Points, in no order, along strands that fork, close into loops and pass close to each other.
In the rows, zero is written as 100.
Two points are linked if the straight distance between their rows is under 110.
guta: 142 84 103 153 89 115 55 130 134 127 38 142 101 91 107 121 73 92 103 98 113 106 105 110 96 107 87 107 102 56 84
dukur: 82 140 130 127 113 116 64 79 90 116 110 109 88 81 69 121 75 98 65 113 110 57 74 149 122 134 85 97 81 98 78
moni: 84 92 86 70 91 73 108 149 116 100 89 89 72 138 88 69 100 80 83 100 130 123 167 99 104 109 98 102 94 96 97
Fezi: 72 97 104 83 111 94 101 93 117 80 111 87 91 110 126 104 87 91 81 102 96 119 75 99 103 102 75 112 101 83 88
lafi: 141 105 80 139 91 130 63 92 110 89 86 135 100 87 93 114 98 121 105 124 115 64 119 119 117 88 104 72 99 113 77
kom: 98 99 89 69 95 68 125 149 76 113 70 90 102 72 132 65 128 87 84 110 69 97 116 50 118 103 152 88 149 120 101
sez: 89 121 96 67 126 92 127 81 103 61 116 65 104 130 97 97 109 85 83 67 97 135 99 93 112 103 80 113 104 89 123
Zafin: 69 77 100 51 71 65 107 126 79 86 106 68 70 99 118 67 154 88 81 103 74 106 124 51 116 95 169 91 145 99 82
Fuf: 83 140 137 97 129 82 78 73 85 116 111 128 102 34 119 82 73 102 48 73 91 86 101 173 124 151 117 99 105 145 82
ket: 80 101 99 74 89 74 150 78 91 54 101 76 97 165 129 100 148 105 73 95 58 93 61 56 112 83 120 86 121 91 117
Kup: 107 84 128 132 122 138 90 137 102 148 86 109 104 67 79 136 72 104 127 117 121 42 68 79 99 70 76 88 107 89 68
ralu: 108 133 114 79 80 123 97 94 108 96 84 101 40 91 97 114 76 111 106 150 87 93 106 132 90 103 120 94 116 86 72
fem: 64 110 140 94 102 121 101 61 93 99 154 46 118 54 139 77 121 137 76 98 64 113 98 162 80 97 125 89 71 122 92
zege: 133 77 70 111 91 75 44 136 121 109 82 105 65 93 99 102 72 52 119 95 134 113 115 92 100 113 96 117 79 42 96
Vizil: 119 115 108 103 85 112 56 84 118 95 93 132 66 110 99 111 93 110 101 131 110 108 125 136 104 105 93 100 92 80 88
Rikig: 94 103 94 79 99 86 99 150 105 117 91 102 81 95 95 92 74 77 94 104 113 91 128 85 125 85 76 88 111 96 111
zisot: 76 113 110 90 112 107 120 102 83 100 138 103 125 46 100 55 69 101 60 69 103 109 137 147 114 133 75 105 54 128 104
Zukem: 86 110 110 114 134 99 100 81 113 99 99 120 127 94 74 102 76 114 101 104 95 97 97 108 108 88 90 67 98 126 92
mana: 103 148 89 96 101 101 80 72 86 77 148 95 97 79 124 120 100 98 81 98 104 118 102 128 101 124 93 110 77 128 84
Busir: 118 58 94 69 65 70 112 136 105 53 109 102 79 125 120 84 117 73 72 67 83 80 76 66 119 89 131 85 117 93 104
zigu: 143 84 76 75 70 75 103 119 87 101 115 135 123 89 107 97 70 83 133 95 125 94 117 79 145 137 121 134 115 82 122
kip: 62 89 134 60 105 118 115 69 91 52 138 52 101 97 120 70 126 117 57 57 101 152 95 138 86 89 87 117 76 87 116
bolap: 86 137 100 97 133 136 126 58 66 85 131 72 107 100 90 116 153 149 92 97 98 127 138 128 70 114 112 96 91 160 95
lovo: 117 86 58 94 94 85 107 125 131 77 80 69 53 150 99 90 149 42 106 69 101 116 101 33 82 84 105 91 105 54 95
nilub: 77 123 132 84 102 116 121 82 77 89 152 71 97 91 121 112 103 123 84 100 88 96 88 139 76 117 102 98 86 118 74
gosal: 92 113 91 73 101 98 103 129 87 96 128 91 97 56 113 76 86 92 78 89 123 134 148 126 120 156 93 117 66 99 98
dufuz: 104 32 84 114 75 75 104 143 122 90 79 118 106 101 123 78 78 89 80 110 110 106 116 93 115 105 108 127 96 70 116
Vuru: 76 108 86 102 103 100 95 40 97 58 85 120 103 122 86 108 115 126 120 94 113 155 127 136 70 112 95 108 98 103 102
mus: 124 116 92 121 102 117 72 43 112 77 62 124 71 141 70 104 135 111 137 93 126 147 120 129 69 114 91 114 117 100 102
vupiv: 141 98 110 154 84 119 63 139 121 132 43 117 88 81 115 109 106 85 137 106 107 99 104 99 50 80 91 78 107 60 83
gisi: 126 75 79 154 89 97 95 137 131 119 70 93 132 88 103 77 87 77 133 103 113 105 99 75 105 79 76 112 84 42 107
rek: 84 109 117 87 104 95 84 133 79 119 119 108 87 47 116 91 81 116 48 115 104 103 153 130 136 148 97 102 102 103 67
Lofo: 72 143 106 74 123 150 108 52 72 77 136 62 99 116 82 97 131 135 104 98 85 147 130 132 63 99 84 102 53 117 100
kovo: 115 95 97 187 134 122 73 113 114 132 82 119 127 71 78 115 88 96 115 87 131 59 76 90 110 89 54 86 97 66 81
fasi: 122 101 86 129 101 123 81 145 94 128 86 99 91 65 90 137 89 100 134 136 106 62 102 48 97 46 76 75 91 83 86
Tugop: 75 80 87 116 108 83 112 118 106 94 114 108 125 66 119 93 93 132 100 128 100 110 124 90 151 118 100 103 137 107 91
Golig: 55 83 96 90 98 69 126 66 118 78 105 106 132 80 101 86 74 88 75 82 120 112 131 143 118 111 92 119 92 100 126
dul: 122 106 140 121 94 103 78 95 114 124 88 119 97 111 99 89 73 86 105 109 110 65 40 102 98 83 71 102 93 82 96
Rinum: 131 152 93 94 95 131 117 73 66 108 92 110 104 109 93 135 144 155 136 111 71 78 68 82 92 74 146 99 125 157 101
zaku: 127 107 106 80 100 108 95 112 80 97 98 99 91 91 117 126 106 108 102 125 96 98 95 51 109 79 136 69 116 133 95
kudi: 118 82 93 105 103 72 119 95 112 96 99 120 159 70 136 95 71 108 100 105 89 91 96 85 156 107 109 91 112 108 116
Muv: 112 89 118 94 99 122 95 104 110 114 85 85 71 141 94 147 131 72 141 134 94 94 112 106 56 82 94 100 97 89 79
peg: 83 70 105 155 96 111 99 147 103 124 89 113 104 80 107 130 72 138 96 131 85 74 108 104 107 92 115 84 120 117 62
fos: 95 96 101 150 112 109 112 111 123 107 78 113 114 100 111 133 94 102 117 119 121 118 99 88 118 101 61 120 117 85 72
zabad: 137 134 93 131 106 111 56 74 115 97 78 112 74 112 75 110 107 78 150 76 105 112 68 95 37 91 72 101 124 112 79
fek: 107 130 74 87 104 63 135 79 96 89 117 114 131 112 100 80 82 93 109 75 95 114 87 78 124 130 97 112 111 146 144
Bos: 137 79 62 100 88 78 143 119 116 123 71 107 135 141 101 77 89 51 156 65 101 117 89 64 110 93 76 134 105 82 149
Kemiz: 125 66 74 138 58 69 69 160 114 139 93 115 79 79 115 114 67 25 123 80 118 91 118 66 116 87 90 129 85 40 111
zarid: 121 114 89 132 100 134 77 37 123 68 81 147 120 108 59 96 86 128 110 92 100 85 62 114 72 100 74 94 97 128 105
bero: 86 76 120 166 111 100 116 100 79 135 118 126 146 69 113 133 103 142 108 126 89 41 85 97 103 90 113 71 106 129 73
kozu: 127 84 117 112 80 107 58 141 116 140 68 101 49 71 93 92 92 63 113 107 97 67 83 74 73 65 84 86 107 48 92
vegef: 95 67 114 106 88 85 80 168 103 129 115 108 65 66 99 114 70 95 68 108 95 76 109 73 116 87 72 81 107 82 85
dori: 91 142 102 52 96 108 87 110 81 93 84 108 53 91 82 83 93 106 89 112 96 115 112 124 90 119 113 102 116 126 82
varim: 87 103 131 55 104 111 110 108 79 118 144 63 62 88 145 126 148 99 95 118 55 119 123 116 90 101 154 88 124 124 64
goni: 148 104 81 94 82 122 88 119 94 106 70 111 98 86 87 120 107 95 120 134 106 92 96 52 83 62 123 82 87 98 103
Geko: 77 99 129 72 94 151 101 75 88 77 119 59 95 100 94 76 116 140 76 83 97 134 113 156 37 82 74 112 52 110 119
Fiduv: 98 118 93 107 121 121 95 75 85 69 126 110 105 85 107 111 138 154 78 100 111 113 164 124 104 122 101 74 95 140 63
Meb: 66 118 141 113 131 117 61 89 88 106 122 87 96 88 107 114 80 119 38 108 85 105 96 140 106 129 69 109 53 101 86
goz: 72 120 81 35 96 62 107 97 69 77 125 68 92 124 79 49 130 95 93 100 94 141 117 91 114 138 143 114 91 119 128
vot: 115 88 142 130 111 109 101 85 97 133 100 99 144 95 79 92 72 125 100 109 123 49 26 87 95 76 115 85 89 85 105
lidi: 150 104 51 71 55 79 130 108 73 91 109 105 125 122 90 75 108 98 149 83 104 112 93 69 108 102 163 138 106 113 166
mak: 82 89 82 65 114 92 91 99 96 98 96 79 87 133 74 59 96 79 99 78 159 152 157 125 81 130 102 114 76 79 116
vesub: 117 79 100 90 84 118 133 140 111 90 78 82 105 142 94 103 135 86 101 126 58 90 58 33 86 46 122 86 107 76 107
bapa: 67 86 133 121 110 116 96 129 94 99 127 104 78 103 127 139 97 132 92 123 93 108 133 111 102 108 93 83 116 106 67
nifi: 120 109 110 112 121 135 121 57 84 117 104 114 126 113 94 140 126 132 143 125 72 60 74 102 81 78 109 79 109 137 92
ganan: 96 116 128 86 105 71 92 80 89 129 109 144 115 56 116 92 61 102 71 89 101 63 75 141 144 135 104 114 105 115 108
lorak: 112 106 80 113 111 111 123 110 112 97 86 62 94 130 99 114 120 70 129 107 83 75 61 38 85 55 92 82 99 77 97
Fuzu: 57 86 116 90 90 81 104 159 96 127 121 101 81 60 113 87 60 101 46 89 102 90 145 136 147 124 68 106 102 98 114
Nez: 75 125 82 53 96 83 115 106 80 82 85 85 89 147 98 82 147 100 79 118 79 137 111 63 106 114 125 106 110 122 116
rilu: 65 69 119 68 86 95 109 138 91 91 129 63 59 103 125 83 135 109 75 117 73 99 102 100 110 92 142 71 128 100 74
Vukem: 106 72 118 112 84 124 52 161 103 141 78 100 58 98 104 131 64 72 79 113 88 54 97 92 99 72 87 72 94 51 80
Nezos: 79 94 116 82 124 138 126 110 104 132 106 78 79 112 77 137 111 94 134 121 93 91 133 136 67 80 78 101 105 119 66
rifat: 111 83 43 68 81 60 136 99 88 99 98 94 137 150 92 78 109 90 129 77 114 84 116 61 137 119 150 126 110 110 174
rege: 112 113 67 92 95 75 98 93 106 83 79 69 66 161 118 104 131 84 109 96 108 110 75 38 79 55 97 98 94 69 132
Kel: 104 112 142 84 103 90 115 75 100 103 96 119 120 94 112 99 87 116 85 83 86 76 42 123 110 111 122 112 133 126 96
gup: 119 129 71 71 105 86 99 100 85 94 84 123 114 129 60 84 110 72 105 86 119 114 107 68 99 113 83 118 96 137 126
Zasod: 70 135 123 83 135 93 104 59 78 115 161 93 124 50 87 72 72 104 61 69 108 84 95 151 110 146 94 87 76 143 101
kibed: 100 106 100 94 100 99 160 101 86 92 69 79 131 148 118 110 127 117 93 107 53 99 57 31 107 71 135 94 113 106 127
Nal: 139 59 76 123 61 104 105 147 120 110 56 67 106 104 98 82 113 84 130 104 123 121 90 56 99 38 125 106 81 57 101
sozof: 81 99 110 122 127 108 113 77 147 108 74 94 102 123 111 113 106 88 109 95 102 124 81 96 79 84 61 111 120 80 100
Bot: 106 54 82 95 69 93 111 129 106 86 71 88 105 118 102 97 114 99 115 110 115 123 95 49 110 87 128 120 112 68 104
vit: 129 125 105 112 96 96 94 87 124 101 77 97 76 120 93 125 136 71 169 104 91 112 67 97 46 66 86 124 108 84 87
Rusuz: 112 65 93 132 89 88 86 123 125 118 87 100 120 85 100 72 67 70 96 113 94 71 53 82 106 64 58 98 90 69 124
rubus: 63 102 82 47 86 89 116 80 72 81 110 74 89 120 86 56 109 107 78 85 135 156 145 133 88 139 148 137 88 104 124
zugol: 97 133 71 78 109 85 110 68 112 85 93 64 94 154 86 86 129 90 125 101 94 125 93 69 84 97 72 110 99 73 132
Vivug: 103 58 83 59 68 58 100 113 102 87 120 110 104 112 104 94 76 76 91 88 106 118 105 96 131 127 104 120 100 80 136
beli: 142 106 71 149 126 131 70 103 112 96 96 139 120 60 81 127 101 98 107 100 127 46 88 82 143 99 70 81 85 94 86
kire: 82 110 112 127 117 119 96 65 102 79 114 137 122 80 91 111 104 138 71 91 114 89 127 152 115 114 77 70 92 141 87
muz: 58 136 143 127 133 115 77 27 89 111 124 104 100 85 46 99 68 113 87 93 113 65 65 143 70 115 83 90 84 106 78
Vor: 56 115 96 108 111 97 99 87 109 113 95 118 95 70 85 74 64 87 70 82 117 101 116 149 114 126 49 120 74 110 117
Gek: 111 72 95 140 90 76 67 107 140 116 70 122 85 107 126 118 82 51 96 92 102 123 101 114 88 111 71 130 90 40 99
nuba: 54 88 123 73 88 90 94 77 87 69 151 51 108 65 147 56 123 118 67 77 77 155 92 140 65 104 126 117 64 108 113
suke: 63 114 130 64 120 125 133 99 69 120 143 77 81 100 116 125 125 111 111 108 37 95 99 140 78 114 121 99 109 152 63
nava: 96 92 139 125 144 124 107 44 88 129 113 108 140 107 58 140 94 130 132 92 96 46 68 120 72 91 96 75 111 118 80
Siped: 105 67 119 144 108 114 110 108 108 129 97 105 167 93 122 102 71 156 106 117 77 63 50 83 107 67 121 78 103 100 99
Sig: 100 118 109 78 95 102 110 98 85 91 94 93 93 142 102 125 125 112 112 131 80 108 101 84 82 86 123 94 108 114 94
maf: 105 109 115 113 135 124 84 17 92 88 113 115 107 99 39 114 97 123 111 70 119 61 61 134 65 102 81 80 118 121 95
Rarup: 78 81 67 90 96 79 95 77 99 70 86 117 104 103 99 82 84 116 102 114 119 138 145 126 121 112 99 98 92 105 115
runem: 108 118 72 132 122 88 93 50 124 86 90 131 135 91 69 96 58 89 99 85 102 82 93 102 100 106 54 88 93 115 115
guril: 156 97 60 84 72 84 106 109 100 102 73 120 114 136 79 90 102 85 139 84 114 124 92 57 89 106 105 119 102 111 152
buk: 123 93 75 91 77 63 127 77 95 91 116 132 140 86 119 88 84 107 120 77 86 102 127 105 151 128 120 128 119 131 138
Mepob: 95 52 77 99 71 82 130 120 127 46 112 83 58 148 118 109 124 59 82 73 116 94 83 62 110 95 110 93 107 65 93

A fork is a point with three links, a tip a point with one. Leave the first point through the second and follow the links. Name the first fork or tip that comes.
dufuz / Bot => bapa
bapa / peg => buk
dori / ralu => Sig
kip / Geko => maf
Zukem / kire => nilub
rubus / mak => Kemiz
Sig / zaku => dori
